Each row is a point on a tangle of strands that fork, close into loops and nearly touch. The rows are in no order.
Points whose rows are less than 52.3 apart are linked; no others are. Some points are linked to none.
tik: [  0   0   0 -24  -3  28 -20  -6  -5  -4  30  29  -1 -24   9  22 -17 -34
 -25  14  -4]
Tad: [ 20 -12  -5  -5  16  10 -15  -9 -23 -10 -19  13   2  33 -13 -16 -13  -6
  19  12  19]
zovim: [  1   4   6 -13  15  -1  -3   8   2 -19  -3 -27   7  12   1  -5  26  64
 -15   4  10]
Pofi: [ 18  13  -6  -7  24   7 -38   0  -7  25  16 -16  -3  -4   7  -3  15  12
   3  22  26]
gugu: [-20   3  13   9 -41  12  21   4   5 -10  13  11 -24  -6 -10  22 -15 -16
 -17  10 -14]
dadiz: [ -2 -36  15  12  -6 -10  12 -26  -1   3 -38 -24  -5  20 -42  -9  -5   3
  17   0  16]
zego: [-17  11   6  -6  -4  23  -8  -4 -11  37  21   5 -14 -33  11  11   3 -31
 -14   9  -3]
Gil: [-12   1  -6 -15  11   0  -4  13  -1 -12 -10 -18   7  -4   9  -4  21  39
 -20   7   1]
Vanu: [ 21 -11  -8  16 -34 -26   7  -8  27 -34  12   5   4   4 -17   6 -22  17
   6  -6 -11]
vas: [-12 -14  12  -2 -15   9 -11 -35  -7  40 -14  -4 -17   9 -16  -2   0 -22
  12  21  24]
nimub: [ 17 -30  13 -12  -3  -5  13 -17  24 -10 -23  -4  12   7 -35  15  -1  -3
  -1  -3   9]
rov: [  2  15  -3 -13  32   6 -25   6 -32 -10 -15 -10   1  19  19 -26  17  42
   5   6  13]
Kuf: [ -1  32 -24  38  11 -20 -16  11 -26  -8  -5  -3   4  24  20 -26   9  17
  21 -15 -16]
tedek: [  6  13  -1  -3   4  14 -16   3   6  32  44  -5 -25 -21   1  26 -12 -39
 -21  20  17]
lorol: [-30  12  -5   7   3  -2  20  28  -1  -1 -20  -7  -3  -1   9   1  20  -5
 -16  -4 -12]
Gam: [ 23  -9   9  -9  -2  11  16 -12  16  16  16  24   3  -6  -2  17 -20 -51
  10 -14  -4]
Poduz: [ 12  12   1  11  20 -11  -1   4   1 -15  -3 -23   8  30  -1 -15  19  55
   5 -11  11]
zev: [  3   1  14   7 -55  -2  21  -5  24 -17  35   4 -23  -6 -12  31 -30 -16
 -12   2 -17]
dopog: [ -9  11   7  -4 -23   2  19  15  27 -13  22  15   6 -37   8  29  -1  -6
 -25 -14 -28]
ledi: [-27  -7   6  13  -6 -12  16  -3   6  14 -35 -24  -3   8 -16  -6  24  18
   1  -2   3]
dut: [ 24  14 -12  -6   5  -2 -35   5   5 -14  35   0  14  -7  11  -2   0  35
   4   7   4]
pubuv: [-13  22  -5   1  18   3 -13  29 -13  32  24  -5 -11 -53  26   5   6  -8
 -24   3  -1]
damo: [ 11 -15   6 -12  -1   8 -20 -26   0  -4  -7 -13   0  13 -16  -3   5  32
  -1  17  24]
rele: [ -8   4   2 -24  20  13 -25 -10 -14  24   7 -19   8 -40  29  -8  26  39
 -17   9   5]
nofu: [  7 -24  13   3 -27   6  28 -14   1 -11  -3  25 -13  15 -24  11 -37 -46
  13 -10  -7]
ragus: [ 19 -12   5   0  26 -13  10   7  16  18 -18 -28   4  32 -20   0  16 -12
   9   1  29]
sebak: [ 31 -21  -5   5  12 -10  -3  -3  -1  -9  -9  -1  -1  40 -24 -10 -21 -14
  23   8  23]
Zun: [ 14  10   3  -9  48   4   5  13 -10 -28  -7 -12  22  25  18 -22  22  49
  -5 -32  -5]
retor: [ 33  -7  -4  -6   8  -4  -6  -9  17   0  18  21  27  -1   2   1  -8  -7
  18 -18  -5]
num: [ 12  19  -9  12  36 -15   7  26  13  32   6 -24  11   4   9  -1  26 -15
  10 -11  11]
Nizam: [  7  10   3  21 -47 -14  26  11  13 -13  40  -2 -30  11  -6  14 -37 -15
   7  -2 -15]
gef: [  8 -12   4  10   1  -7   3 -17  -5  -8 -26  -8   9  23 -15 -15   9  35
  16 -13   3]
pil: [ 14   9  -8  -3  30  11 -23   7 -23  12   3  18   1   7  11 -12 -10 -25
  21   7  14]
nage: [-23  31 -17  24 -19   0 -19  16 -28 -10  13  15 -17  -7  21 -15 -11   4
   8  12 -17]
Sida: [ -5   5   7   0  -9  -9   7   0  36  25  11 -15   8 -35   5  17  25  11
 -13  -7  -3]
pib: [ 26  12   0   0  30  -1 -27 -10  -4  30  24  -5  21 -16  19 -18  16  31
  25 -16   6]
Mem: [-10  17 -15  13  -6  -8 -22  10 -17 -22 -10 -11 -11  18   6 -16   6  39
   0  19   5]
foz: [ -4   5  -6  17 -11  -5   7  14  -5  -2  -1  -4 -24  30 -13  -2 -16 -24
   5  19  11]
meli: [ 15 -17  -2  -6  31  -2   5  12  -5 -42 -28  -7  11  33 -28  -4   6  22
  -6  -2  13]
Baz: [ 32   1 -11  -6  32   5 -14  16  -1  13  14  14  11  12   2  -1 -13 -40
  16   7  19]
kuvan: [ 20  17 -15 -15  55   1 -29  23 -20   2  19  -3  19 -15  28 -11   6  15
   0 -10   8]
taka: [  7   3  -1 -14  39   7  -9   0 -16   3 -13  -5  20  12  14 -18  21  23
   9 -13   8]
Dom: [  7   8  -2   6  -3  -2  19  22  17  -6  19  16   2   1   1  15 -14 -34
   0 -10  -9]
viti: [ 15   9 -19   9  24  -7   3  14  -9  -9  -5  15  19  18   8 -17  -3 -13
  18 -24 -11]
Meku: [  3 -18   8 -48  10  24  -6 -23  13   2  -5  17  21 -32   6  22   7 -15
 -32  -2   6]
Rol: [-20 -14  11  -9  -7  15 -18 -28 -14  19 -32  -8 -11   8 -19  -6  10   1
  -4  25  22]
Bafoz: [ 19  -3   1  -7  45   0   3   7   0  21 -20 -16  13  30  -4  -8  21  -7
  17  -6  24]
paze: [ -2  -8  -3  16   7  -6   0 -19 -20  -3 -31   6  13  24  -2 -29   6  22
  24 -18  -6]
vanit: [ -3  26 -24  14   2  -4 -30  17 -29 -17  12  13  -7   7  20 -21 -10   4
  15   9  -9]
zekot: [-10 -20   7 -44   2  10   9  -8  13 -11 -19   7  23 -33   8  17  16   0
 -36  -4 -10]
nam: [-20  11  -1 -12   6  23 -18   5 -28  15   4  16 -14 -19  21  -6  -3 -26
  -8  15  -2]
delu: [ -8  42 -23  21  29 -14 -26  23 -39  -3  -4   3   4   1  36 -31   5   8
  14 -15 -20]
Lel: [-11   9   0 -29  24  11 -26  -7 -35   0   2 -15   8 -27  39 -27  15  50
 -11   8   0]
neru: [ 11  21 -15   9  28  -8  -5  42   8  10  18  -9   1  -2  10   2  12 -20
  -1  -1   6]
kem: [-32  25   3  -3  -3  26   6  29 -25  10  36  14 -14 -42  28  11 -11 -21
 -23  -2 -23]
zemap: [ 22 -27   6   2  18 -10   8  -6   3 -29 -27 -19   5  35 -42  -6  -1  20
   6   2  21]
bag: [-22  -1   4 -15   3  18 -19 -15 -23  23 -21  -1  -8  -6   9 -12  16   1
  -4  21  14]
Vipez: [ 37  -9   0   0 -17 -21  -2 -10  37 -24  22  -3  13   3 -13  12 -11  28
   6  -3  -1]
turon: [ 12   1   3   1 -21 -18  11  -3  45   0  17  -8  14 -24  -3  19  12  17
 -11 -12 -13]
Pari: [ -4  21 -11 -17  33   3 -27  11 -41 -19   5  -7  11 -16  43 -30   8  41
  -3   2  -7]
zate: [ 35 -10  -2  -2  -8  -4   3 -11  21  -2  23  23  13   0  -2   7 -28 -31
  16  -7  -2]
Niveb: [  1   2   4   7 -25 -11  32  12  32 -24  12  18  11 -16  -1  23  -6  -8
 -11 -25 -30]
tafu: [ 15  26 -15  17   9 -11 -26  14  -5  26  43   3  -9 -16  16  -9 -13 -14
  19   7   5]
bozim: [ 16 -12   0 -26  24   7  -2  10  18 -15  -9  -3  12   4 -16  18  10 -10
 -21  11  21]
bufef: [ 13  -7  24  -8 -32  19  27 -20   8   7  34  20 -22   1 -10  35 -37 -53
   0  -8  -7]
kovo: [ -2 -16   1 -30  28  12   1   5 -12 -43 -30  -4  19   9   5 -11  10  42
 -22  -2   4]
kubiz: [ 12   4 -10  -6  30   2 -12  22  -9 -23 -19 -17  -1  32 -13  -4  11  19
  -7  13  24]
Lutu: [  7  -5  13   1   7 -11   1  -3  23   7  -9 -44  -1  19 -22   3  24  38
   0  12  25]
vef: [-21   6  -6  20 -21  -1  12  19  -8 -19  -8   0 -23  24 -15   0 -15 -14
  -6  14  -4]
zakel: [-22   9 -12  16 -21  -1 -19  -5 -29 -15 -14   2 -18  10   3 -20  -4  21
   6  23  -3]
von: [  1   2  -7   9 -27   0 -28 -24  -9   0  11  12  -3  -6   5 -16  -3  36
  16  16  -2]
sof: [ 16  22 -11  18  -6  -7 -18  10  -5  28  44  -2 -27   3  12  -6 -25 -34
  24  15   9]
Punil: [  1   4  -3   7  -2   6  -9 -15  -7  37  12  21   5 -17  15  -8  -4 -21
  23  -8  -6]
tus: [ 28 -35  17  -3  -2 -18  15 -29  22 -12 -17 -18  10  14 -41   9  -2  14
  12 -15  14]
nit: [  1  14  -4  -5  23  11 -27  16  -5  33  25  -9 -18 -27   8  12   5 -29
 -19  24  21]
Vul: [ 13  13  -6  11  35  -9   2  17  -1 -33  -6 -21  20  29   8 -13  21  55
  -2 -28  -3]
dazu: [-23 -29  12  -1 -11   6  31 -13   3 -12 -47  17   6  -8 -15   5   5 -11
  -3 -22 -18]
lizoz: [  8 -27  14  16  -5 -27  22 -25  16  22 -28 -31   4  26 -34  -9   5  10
  26 -15  14]
Terep: [  6  24 -20  -4  17  -5 -33  27  -6 -10  26  -1   2 -13  18  -1   0  16
  -6  18   5]
pala: [ 25 -21   3  -6 -33  -4  -3 -21  26 -30  14  18  -2  -1 -26  23 -34 -12
  -5   7  -1]
guri: [-11 -31   6  -4 -22   4   0 -25  -2 -25 -29   7   0  -1 -28   1  -6  20
  -7   8  -2]
nem: [ -3  14  -2   9  -5  -7 -13   4  18  32  17 -27  -9 -13   5   6  16   7
  -4  20  14]
Sef: [ 36 -13   4 -14  -5  -6 -14 -15  36 -18  18  -9  11   2 -16  16  -3  28
  -7  10  12]
vov: [-26  15 -11  29  -8   2  28  28 -22 -22  -9  17 -11  21   6  -5 -13 -26
   1 -19 -27]
nekir: [-18 -11   6  26 -29 -15  23 -12   5  20 -18 -16 -17  17 -19  -7  -3 -12
  19   3   6]
vobap: [ -8 -11   4  25 -48 -10   8 -36   0  13   1  11 -11   5 -11 -14 -22  -1
  29  -4 -11]
miked: [ -2  26 -18 -13  44  -3 -31  24 -40  -1   6  -2   9 -22  39 -24   4  12
  -3   0  -4]
lugep: [-14 -30  19   7 -18  -2  43 -19   6  -1 -37   8  -2   2 -30   9  -7 -32
   7 -20 -10]
volez: [  8 -15   3  18 -26  -6  25  -5   1 -14  -1  25  -4  18 -10  -2 -33 -28
  20 -15 -19]
somo: [ 41 -14   8 -20   5  -5   2 -16  39  13  11  -2  22  -9 -14  23   2 -19
   1  -9  15]
Vonop: [-21  -6  28 -10 -23  31  29 -18  -4  19   1  12 -23  -3 -14  26 -12 -52
 -14   2  -8]
baze: [ 12 -15  19  -7  25   5   1 -22  -3   2 -22 -20   8  26 -16 -14  18  42
  14  -9  22]
ripov: [-13   2   6  15 -27   7  18   9 -17   0   7 -11 -46  29 -21   7 -31 -37
   5  27  10]
gute: [  2 -16 -12  -2  14  -1   7  14  -6 -48 -34   5  11  23 -18  -5  -2  18
 -12  -4  -2]
nodi: [  9 -16  24  -5 -33   6  32 -23  16   7  14   8 -19   4 -22  24 -28 -45
   1  -6  -3]
Bogo: [  4   6  -3 -10  -6  17 -19   5  -7  -8  27  24  -7  -8   5  10 -21 -23
 -11  16   2]
zil: [  6 -18   0  25 -33 -25  14 -28  12   7 -10  -4   0  10 -17 -10  -7  13
  29 -16 -12]
Dil: [  9  -8  -8 -22  36  15  -9   2 -18  -3 -10  33  34  -8  21 -15   4  -7
   9 -23 -10]
Mag: [-18  10  -6 -12  25   6  -8  18 -12  23   7  -3   6 -44  33  -4  12  -5
 -20  -1  -9]
Nuza: [ 14   0  -1  -1  -1  -7  -3  -9   9 -35   3   1  19   8  -2  -9   8  68
  -1 -15  -8]
vob: [ -8  -5   8 -12  -3  17  -2  -6   6  23   5   5  -5 -11  -1  14   5 -32
 -15  11  10]
novaf: [-26   1  -5 -13  -2  14   4   2 -17  -5  -6  28  12 -24  24 -10  -3  -9
  -6 -12 -25]
rofet: [-26  27  -7  20 -13  -4  -4  25  -2   6  12 -16 -23  -7  10   4   9   4
 -12  23  -4]
lik: [  8   6  -5  16   6  -7   0  -3   2  28   2   5   8   1  10 -10   7 -10
  28 -12  -5]
Fuz: [ -9  -1  -5  -4  -3   4   8  -6  -1   2  -2  36  24 -21  21  -6  -4  -6
  10 -30 -32]
Tas: [-16 -17  17   4 -21  -5  12 -20  12  27 -20 -18 -12   8 -26   5   5 -11
   4  12  15]
mari: [  4 -15  -3 -18  19  12  -3 -16 -20 -16 -25  30  30   4  15 -19   2  16
  14 -26 -13]
Vimoz: [  8   2   6  -2 -21   5 -11 -18  26  25  40  -9 -16 -21  -4  24  -7 -25
 -15  18   8]
tapur: [  8  -1   6   1  22 -16   7   4  23  29 -10 -37   5  17 -15   7  31   5
   3   3  25]
Bas: [  2 -17  15 -21  30   4  14  -2  14  14 -31 -13  21   0  -5   8  29   1
  -5 -14  10]
rap: [  3 -11  11 -19  22   3  15  -2  16   0 -22 -14  25  -1   3   3  29  32
  -9 -20   1]
tep: [ -1  11 -10   8  13  -5 -12 -10 -22 -11  -4  10  22   4  26 -29  15  40
  18 -27 -22]
bav: [ 17  11  -4  -7  11   5 -37 -15 -14  -9  18   4  16   2  17 -19   1  51
  17  -3   4]
tema: [ 33 -13   6  -9   8 -21  17   1  46  10   6 -25  12   8 -21  24   4 -18
   1  -1  23]
tegid: [-13   0  -6 -32   8  16 -11  14   0 -10   9   5   3 -30  15  16   5  -6
 -41  17   0]
tib: [-12  -8  -9  -2 -20  11 -27 -16 -25 -24 -20  21  -7   6  -3 -18 -11  26
  -1  20   0]
fafi: [-24  17 -12  11  10  -1  24  35  -4   1  -9   4   2  -7  19   0  12 -23
  -9 -19 -19]
kof: [-32  13  -8  -9  -2  17  -5  18 -30  -5  -8  19  -9 -15  24  -8  -5 -18
 -13   9 -14]
fomor: [ -2  -5  18 -15 -25  26   7 -24   6  12  29  28 -11 -20   0  27 -20 -42
 -10  -2 -12]
dev: [ 14   0   9  -3 -30  -5  -2 -18  34   8  31   4  -8 -18  -7  27 -11 -19
  -9   6  -1]
Bikod: [-26  -8   6   3  -7  20   8  -7 -29   7 -29  22 -15  11  -1  -9  -7 -32
  10   2  -4]
kuraf: [-22   2   6 -16  -1  10 -18 -12   0  25  -2 -22  -3 -30  16   1  30  29
 -28  19   5]
Zef: [ 10  24 -11  11  21  -8 -37   1 -18  25  22   0   1 -23  26 -19   7  19
  19  -5  -2]
vetoz: [ 20   0   0   5   6 -12   5   2  22  27  13  -2   6   3   2   4   1 -25
  17  -6   6]
Zitel: [  4 -21   7  -9   6  12  -2 -23 -12   9 -31  13   0  19 -18  -8  -8 -24
  14   6  18]
boga: [ 10  16 -16 -14  49   7 -26  32  -7  11  19  -1  10 -29  23   2   5 -14
 -14   4  11]
Luga: [  0  -2   4 -25  37   7   8   5 -23 -37 -19 -10  22  16  20 -20  18  52
 -14 -23   2]
Dap: [ 17  -7  12  -7   2 -18  22   9  49  -1  -4 -22  12  -4 -21  26  19  -2
 -15  -8   8]
galar: [  8 -21  15 -17  22   4  14  -9   5 -28 -30  -2  24  12 -12  -3  17  42
  -8 -17   4]
Degus: [ 11   9  -3  -3  47  -3  -1  18  -2  31 -11 -17  14   5  11  -7  28  -6
  10  -7  17]
Nus: [-11   1  -5 -13  -8   2 -13 -13   2   8  14  10  18 -39  28  -2  12  28
  -7  -5 -16]
pozug: [-13 -16  23 -13 -32  16  20 -19  14 -12  -6   1 -17  -8 -31  34 -15 -32
 -28  10   1]
Ligus: [-19 -13   8 -27  -2  12  16   3  13  -9 -22   4   6 -19  -1  21  16 -11
 -33   3  -2]
zeram: [-28  10 -19  12   2  -2  21  38 -18 -36 -22  13  -4  16   8  -6  -1  -9
 -16  -5 -22]
fur: [ -3 -13   1   3  -6  10   2 -12 -13   3 -12  25  -7  13  -7  -8 -18 -29
  17   4   1]
Fim: [-11  26  -2   9   2   9   9  42  -2   0  27  -4 -22   1   5  18  -6 -34
 -18  18   4]
nekug: [ -8  -3  -5 -24  -3  14 -22   2   2 -20   4   0  -3 -13   3  11   2  12
 -32  28   6]
ribe: [ 16 -28  13  16 -14 -32  28 -16  30  -6 -19 -27   9  11 -34   5   3  13
  16 -19   2]
boko: [-30   0   0  25 -11 -15  14 -13  -7  19 -35 -17  -2  12  -2 -16  22  16
  14 -10  -8]
zogef: [-16   7   4  17 -32  -3  42  12  15 -21   6  23  -2  -5   0  15 -12 -12
  -5 -29 -37]
vufeb: [-24  28 -16  18  -5  -9  -9  36 -13  -9   6  -8 -13  -3  18 -10   7  10
  -7  12 -13]
nokon: [  4  28 -17  11   6  -6 -27  23  -2  10  33  -3  -7 -21  16   0   2   2
  -1  18   3]
Kone: [ 13  -2 -12  10 -15  -3 -17  -2  -6 -13  16  16 -13  16  -7  -7 -30  -5
  16  19   9]
berov: [ -7  -7   0  13 -33  -1 -14 -38  -6  13  -5   6  -4   2  -7 -13  -6  18
  22  10  -3]
vene: [ 17 -19  19 -20  16  19 -17 -33  -3  -4  -9  -8   7  18 -15 -10  10  45
   9   2  25]
rupo: [-12  11   1  -3   2   0 -13   1  12  38  14 -24  -5 -36  11   7  26  12
 -16  14   5]
Mipud: [ 40  -8  -7  -3  21  -5   6   8  17  15  13   1   7  18  -5   5 -12 -41
  18  -6  19]
mokol: [ 19  -9  -3 -19  27   8  -7  -2   4   4   3  25  30  -8  10   0   0 -11
   8 -19  -4]
zalab: [-12  16   7  -3  -5  18  17  32   5   1  32   8 -19 -12   3  33  -9 -34
 -26  10  -8]
fesov: [ 12 -20  12   0 -15 -13  10 -24  23  28  -3 -17  -2   6 -20   6  -2 -10
  16   6  17]
tizi: [ 10 -18  21 -11 -24   7  21 -28  22  15  -3  15   0 -13 -16  20 -10 -41
   1 -11  -2]
Sisa: [  2  -3  13 -25  -3  31  -2 -14   4   7  27  33   1 -34  10  27 -18 -45
 -22  -4 -11]
Dukan: [  9   7  -5  12  -8 -16  -4   5  25  12  15 -21   1   0  -2   8  12  18
  -2  13   8]
dovo: [ -3  -5  10 -20  17  17 -12 -24 -30 -14 -20   2  16   4  22 -29  13  51
   3  -9  -2]
ragiz: [  9   2  -4   7  15 -22  29  23  34  10  -6 -21  12   7  -6  13  22  -8
  -3 -18   2]
Lor: [ 21 -25  -1   5 -43 -19   2 -18  23 -24  18  -2 -21  13 -23   6 -42  -6
   4  14   5]
depe: [ 10   2  -5   4 -23   6  -9   1   1 -16  26  22 -13   7  -4   6 -31 -22
   2  18   0]
kaga: [ 19  10   1 -18  59   9 -10  14 -20 -11   3  -4  32   9  28 -25  18  30
   6 -33   0]
taf: [-34  -8  29  -9 -35  23  34 -14   2  -4 -11  -1 -26  -4 -28  30  -4 -34
 -27   8  -5]
tagum: [-24   9  17  11 -19  26  44   6 -18  17   7  20 -18  -2   7  14 -13 -40
   9 -17 -29]
gufu: [ -3  18  -6  34 -41 -19  15  10   6   0  34  -1 -26  11   6  -1 -24  -7
  14   2 -12]
vabu: [ 11 -18   3  -5 -24   0  -2 -33  12  -2  -2  19   8  -8  -9   7 -13  -1
  10  -5  -8]
ded: [ -1 -26  10  19 -38 -20  19 -32  18  -6 -15   2  -1  -6 -26   0  -7  17
  14 -13 -17]
felol: [-19   6  -9   7  -2   8 -14  -7 -42   2 -25  24  -6   6  18 -30  -3  -5
  18  -1 -10]
fibu: [  3  -6  -3  -3 -28   2  -4   2   8 -41  11  23  -8   5 -15  16 -29  -3
  -9  16  -5]
Desok: [  4  13  -5 -11  38   8 -24  21 -10  21   5 -13  -5  -6   9  -1  15 -13
  -8  21  23]
rapu: [ -7   5  -5   7  16  -6 -10  13 -12  -3 -26 -30 -14  29 -16  -8  14  18
  -1  27  27]
kan: [  0  18  -2  16 -21   6 -12   6  -8  18  35  -3 -33   8   4   3 -22 -30
   6  29  12]
boda: [ 20   4  -2   5  15  -7  -6 -12  10  28  13   2  24 -16  15 -10  15  15
  24 -21  -4]
zur: [-20   2 -10  25  -6 -13   8 -11 -18  -2 -34  -1   9  18   6 -25  16  29
  12 -25 -19]
moma: [  6 -10  -6  -8   1  -2   4 -11   0 -15 -11  27  35  -9  12  -6   4  18
   9 -31 -25]
vokil: [-28   7  -3   1  -9  18  -7   5 -37 -13 -21  20 -14   7  11 -16  -8 -16
   0  15  -7]
kad: [-36  16   7   6 -30  10  10  15  -6   5  10  -2 -27 -15   7  13   1  -4
 -23  17 -11]
kav: [ 27 -18   8   3   7 -19  -1  -4  15 -11  -7 -36  -3  37 -35  -1  -1  29
   6  14  31]
vifa: [ 16 -17  -5   4  -3  -8  -1  -2   6  -2  -8 -11  -9  28 -25  -2 -15 -17
   9  21  23]
pes: [  1 -17   6   9 -15 -11  -3  -9   0  16  -9 -23 -28  32 -31  -3 -20 -27
  11  32  32]
zoti: [-22  -1   2 -17   6   5   0 -11 -17  -7 -23 -12  16  -9  21 -21  25  49
 -13  -6  -9]
Guz: [  4  12   6   0 -26  -5   8   2  31  -4  42  10  -3 -32   4  30  -9 -10
 -18  -2 -19]
seve: [-22   8  -4   5  14  -1  -8  17 -11  16 -27 -25 -12  17  -2 -10  25   2
   4  21  19]
gokan: [-14 -37  13  17 -12 -17  34 -23   0   5 -43  -9  -6  15 -39  -6  -6 -19
  20 -15   1]
ler: [-27  23  -9   9  13  -1  -2  21 -22  26   4   4  -5 -31  32 -14  12 -13
  -2 -13 -17]
sig: [-22  25 -21  17   5 -15 -15  23 -21 -23 -16 -14  -8  10  19 -20  14  28
  -8   9 -10]
paviv: [-20  14  -4  36 -40 -22  26  12  11   2   9 -10 -21   9  -2   0  -4   6
   5  -1 -15]
Fetos: [-12 -10   9  19 -39  -9  25   3   9 -20   2  -6 -25  12 -25  10 -23 -12
  -6  12  -3]
Dib: [ -5 -11   4  10 -38 -13   9 -15  24 -22   0   6   3 -13 -15  13  -2  25
  -4  -4 -14]
Puni: [ -2  29 -12  16  21  -4  11  56   2   6  27  -6  -7  -4  15  10   2 -35
 -10  -4  -5]
fifos: [-25  21  11   5  -9  30  25  18 -27  21  26  21 -17 -26  22  11 -12 -33
  -3 -17 -30]
nefi: [-15 -10 -11   2   5   1  15  24  -3 -39 -28   5  -1  15  -9   0  -1   1
 -19   8  -4]
rerir: [-37   0   4   1  -4  -6  22  19   9   6 -30 -22  -4  -5  -4   6  31   8
 -24   5  -2]
Roz: [  3  12 -17   2  -4 -14  -6  19  11 -38  20  16  25 -11  16   2  -5  30
  -8 -12 -22]
mevid: [ 15 -21  -1  19 -32 -19  30 -12  14 -29  -3  18  -3  10 -22   5 -33 -15
  18 -25 -19]
Leda: [  5 -27  10 -18  13  -1  14   1  19 -23 -31  -7  11   7 -29  17   9  -3
 -18   2  13]
Noken: [  2 -12   1   8  15 -16  34  10  24  10 -27 -16  14  14 -16   6  22 -14
   7 -22   2]
guse: [ 18 -27   3  18 -41 -27  19 -14  18 -33   7   4 -13  10 -30   7 -41  -1
  11  -4 -12]
neb: [ -1  11  -8   6  10  -7 -11  -6 -16 -25  -7  -1  17  12  17 -26  12  65
   5 -21 -15]
Gepi: [-15  22 -11  18  13  -3  29  42  -5  -7   4  14   3   8  13   3  -1 -35
   0 -27 -27]
ked: [ 10   7  -8   4   1 -14   0  11  28  -8  15 -11  12  -7   5   9  15  31
 -10  -1  -4]
dor: [-23   3  -2  30 -18 -13   5  -8 -11  29 -21 -16 -16  15  -4 -17  10  -3
  25   6   3]
bubol: [ -8   4  -8 -32  18  11  -4  25   2 -11  21   9  15 -52  30  15  -1 -12
 -41  -2 -15]
naled: [ 18 -18  11 -18  -1   2 -14 -21  20 -15  -3 -16   0   8 -27  15   4  34
 -18  20  25]
Miri: [ -5   1 -13  13   3   0 -10 -12 -30  -4 -27  18   2  24   6 -28  -2   2
  25  -9  -6]
piga: [ 16  12  -5   2   7  -2 -28  -3   8  29  19 -30 -13   6  -2   1  10   8
   4  30  34]
Befu: [ -7 -23  15 -10  14  -3  31   0  19  16 -38  -7  12   7 -21  10  18 -25
  -2 -12  10]
peb: [-20   7  -6 -25  28  16  -5  29 -24   7   9  13  11 -48  35  -4  -3 -25
 -29  -5 -13]
vete: [ 13 -12   5  10  -1 -17   5 -24  10  33 -12 -21   3  21 -15 -13   2   2
  28  -3  16]
selag: [  7  13  -5   5  17  10 -19   3 -20  26  16  22  -4  -7  20 -11 -12 -36
  24   2  -1]
Norad: [ -7  -4  -2  33 -41 -28  25   9  20 -14   4 -19 -22  15 -21   5 -18   5
   2   6  -5]
gedug: [ 16  16 -23  18  -2  -8 -21   9 -12 -16  16  15  -1  19   6 -15 -19  -3
  25   7  -1]
dided: [-19  31  -5   9   1  10  -5  30  -8  19  40   5 -18 -44  25  12  -4 -14
 -21   5 -16]
gika: [  6  -2 -10 -10  -1  -3 -10   3   5 -45   6   8  21   0   3  -2   0  49
 -13  -6 -13]
Zomid: [-11  31 -15  10  33  -8 -25  24 -40  14   2   1   0 -23  37 -24   5  -4
   7  -9 -11]
mezip: [  9  11 -11  -2  12   5 -33 -15 -27  -3   8  19  18  -2  24 -28  -3  28
  27 -11 -11]
pudek: [-23  -3  18   8 -18  17  35  -6  -5  23  -9  12 -14  -1  -6   9  -4 -41
   9 -10 -14]
zuz: [ -8   4   7 -11  18  16 -23 -22 -36   9 -23  -8  -3  13  13 -28  18  38
  10   9  14]
tav: [ 23 -16  14 -21  -4  -1  -7 -36  36  30  10  -3   8 -13 -13  26   3 -22
  -2   1  17]
Siki: [-21   3  -3  -1   8   5  -6  -4 -12  26 -21 -10   0  -3   9 -12  24   5
   4   5   3]
sirit: [-16  -1 -11 -13 -18  10 -21  -3 -16 -34  -3  16  -4 -11   8  -4 -13  23
 -19  23  -6]
fik: [-16  14  12   7 -32  23   7   0 -15  13  27   1 -41  11  -5  16 -25 -33
  -5  27   5]
Furep: [ -8 -12  14 -19 -16   7  15  -7  25 -11 -12   1  -7 -14 -20  31   2 -22
 -33   7   1]
tufil: [ 38 -12  -2 -12 -21  -6 -13 -16  28 -14  32  18   7  -3  -8  16 -35 -19
   5   7   4]
zasi: [ -4  24 -12  21  11 -12 -22  -6 -25   6  -5  -8   3   9  23 -26  16  36
  20  -6  -8]
Repeg: [ 10 -11   7 -29  14  15 -12  -8  20  11  -1  -4  12 -14  -4  21  14 -15
 -23  10  18]

A fork is a point with three links, a tip a point with one. Leave the first point through the second and follow the links. Name the first fork or tip that comes.
dided, kem | Repeg
tema, Dap | Zun
Degus, Bafoz | meli
ripov, fik | tep
bubol, tegid | vufeb
pudek, tagum | Mag

A piece is all that can be reached along the links. How many separate loops has the piece of each point below (a circle has one, a figure eight two, a Y none), and how many tips (points with one link)?
bozim | loops 11, tips 6
taka | loops 1, tips 1
pib | loops 1, tips 1
